Each row is a point on a tangle of strands that fork, close into loops and nearly touch. The rows are in no order.
In the rows, zero is written as 100.
Points whose rows are less than 39.2 apart are linked; no others are. Some points are linked to none.
<525>: [127, 161,  94,  88,  87,  87,  90,  80]
<640>: [ 90,  78,  63, 107, 142, 151, 105, 114]
<274>: [118,  70,  97,  87, 117, 168, 108, 135]
<600>: [ 89, 164, 117,  79,  67,  62,  96,  63]
<117>: [ 64,  79,  55, 126, 115,  83,  47,  94]
<35>: [ 30,  96, 118, 106,  79,  54,  95,  69]
<149>: [107, 159, 106,  82,  75,  70,  89,  67]
<287>: [ 41, 100,  43, 141, 143, 109,  68, 105]
<451>: [ 47,  53, 100, 131,  87,  56,  67, 101]
<259>: [154, 160,  98, 103,  93, 133, 122, 117]
<195>: [ 50,  70,  64, 138, 108,  73,  39, 104]
<246>: [101,  85, 128,  90,  67,  51,  87,  83]
<455>: [ 68,  79, 145, 104,  78,  45, 132,  82]
<290>: [106, 109,  95,  84,  85,  68,  68,  76]
<377>: [129,  70,  59, 102, 142, 149,  90, 120]
<91>: [ 48, 116, 119,  89,  73,  53,  96,  59]
<59>: [112, 129,  74,  87, 112,  99,  85,  79]
<215>: [107,  69,  62, 106, 144, 151,  98, 120]
<116>: [138, 117,  88,  90, 122, 142, 113, 114]
<72>: [ 44,  60,  82, 140,  99,  62,  44, 108]
<368>: [ 30,  74, 127, 120,  82,  50, 107,  83]
<374>: [ 55,  54, 129, 139, 100,  46, 134, 100]
<502>: [166,  95,  75,  92, 126, 143,  95, 124]
<644>: [ 37,  58, 125, 135,  89,  51, 111,  99]
<728>: [106, 129,  80,  89, 127, 127, 112,  93]
<609>: [ 84, 124,  84,  90, 131, 139, 126,  96]
<578>: [111,  92,  83,  90,  94,  73,  59,  79]
<233>: [119, 191, 100,  93,  88, 102, 120,  81]
<714>: [127,  90, 123,  80,  79, 174, 102, 144]
<685>: [153,  81,  68,  94, 135, 145,  92, 124]
<178>: [117,  82,  89,  90, 125, 160, 112, 125]
<318>: [143, 121, 120,  93,  82, 164, 123, 139]
<406>: [178, 110,  90,  96, 109, 148, 106, 137]
<13>: [147,  97, 139,  88,  48,  49,  87,  99]
<295>: [140,  81, 147,  93,  61,  49,  96, 102]
<443>: [129,  68, 151, 103,  80,  45, 130, 102]
<482>: [ 84,  68, 117,  99,  78,  54,  82,  85]
<618>: [ 75, 102,  51, 112, 139, 115,  84,  91]
<430>: [ 64,  67, 105, 111,  83,  56,  74,  86]
<392>: [157, 138,  88,  95, 109, 130, 107, 114]
<648>: [125, 101,  83,  89, 128, 148, 113, 115]
<391>: [115,  58, 141, 113,  98,  43, 143, 100]
<145>: [105, 104, 116,  83,  70,  58,  76,  78]
<710>: [178, 121, 100, 104,  93, 154, 113, 142]
<32>: [ 89,  84,  56, 107, 118,  87,  56,  86]
<563>: [133,  73, 151,  96,  66,  46, 115, 101]
<446>: [116, 117,  69,  92, 128, 118,  97,  92]
<705>: [101,  88,  68,  98, 107,  81,  57,  82]
<242>: [ 72, 128,  98,  85, 121, 149, 140, 101]
<438>: [146, 140, 109,  96,  95, 150, 129, 128]
<384>: [105, 146, 113,  85, 104, 149, 142, 110]
<553>: [112,  74, 112,  79,  95, 174, 104, 138]
<524>: [ 57, 107, 140,  89,  67,  48, 111,  67]
<460>: [ 74, 123, 143,  82,  57,  47, 110,  66]
<418>: [ 74, 145, 130,  78,  61,  53, 100,  61]
<683>: [ 60,  98,  47, 125, 137, 105,  73,  90]
<58>: [139, 106, 125,  87,  74, 170, 111, 147]
<688>: [ 70,  67,  76, 111, 135, 165, 112, 127]
<88>: [122, 146,  86,  86,  99,  93,  90,  79]
<692>: [ 75,  55, 134, 126,  99,  45, 139,  95]
<662>: [ 65, 131, 114,  83, 111, 156, 146, 104]
<57>: [ 86,  93,  55, 110, 144, 130,  94, 100]
<673>: [ 92,  51, 137, 116,  92,  46, 128,  96]

How many points has the smallest loop of links through each point below? Write - if it is on no loop.
<418> => -
<318> => 11
<451> => 12

A fork is a point with three links, a tip a point with one. Leave the first point through the second and follow the links. Name the first fork or tip that comes.
<443> / <563> => <13>
<685> / <377> => <640>
<88> / <59> => <662>
<215> / <377> => <710>
<57> / <618> => <287>

Name the points in between on the shortest way along the links from the first point to the second, in order.
<640> / <685> => <215> > <377>
<246> / <32> => <145> > <290> > <578> > <705>
<377> / <406> => <685> > <502>
<274> / <58> => <553> > <714>
<418> / <59> => <600> > <149> > <525> > <88>
<563> / <374> => <443> > <391> > <673> > <692>
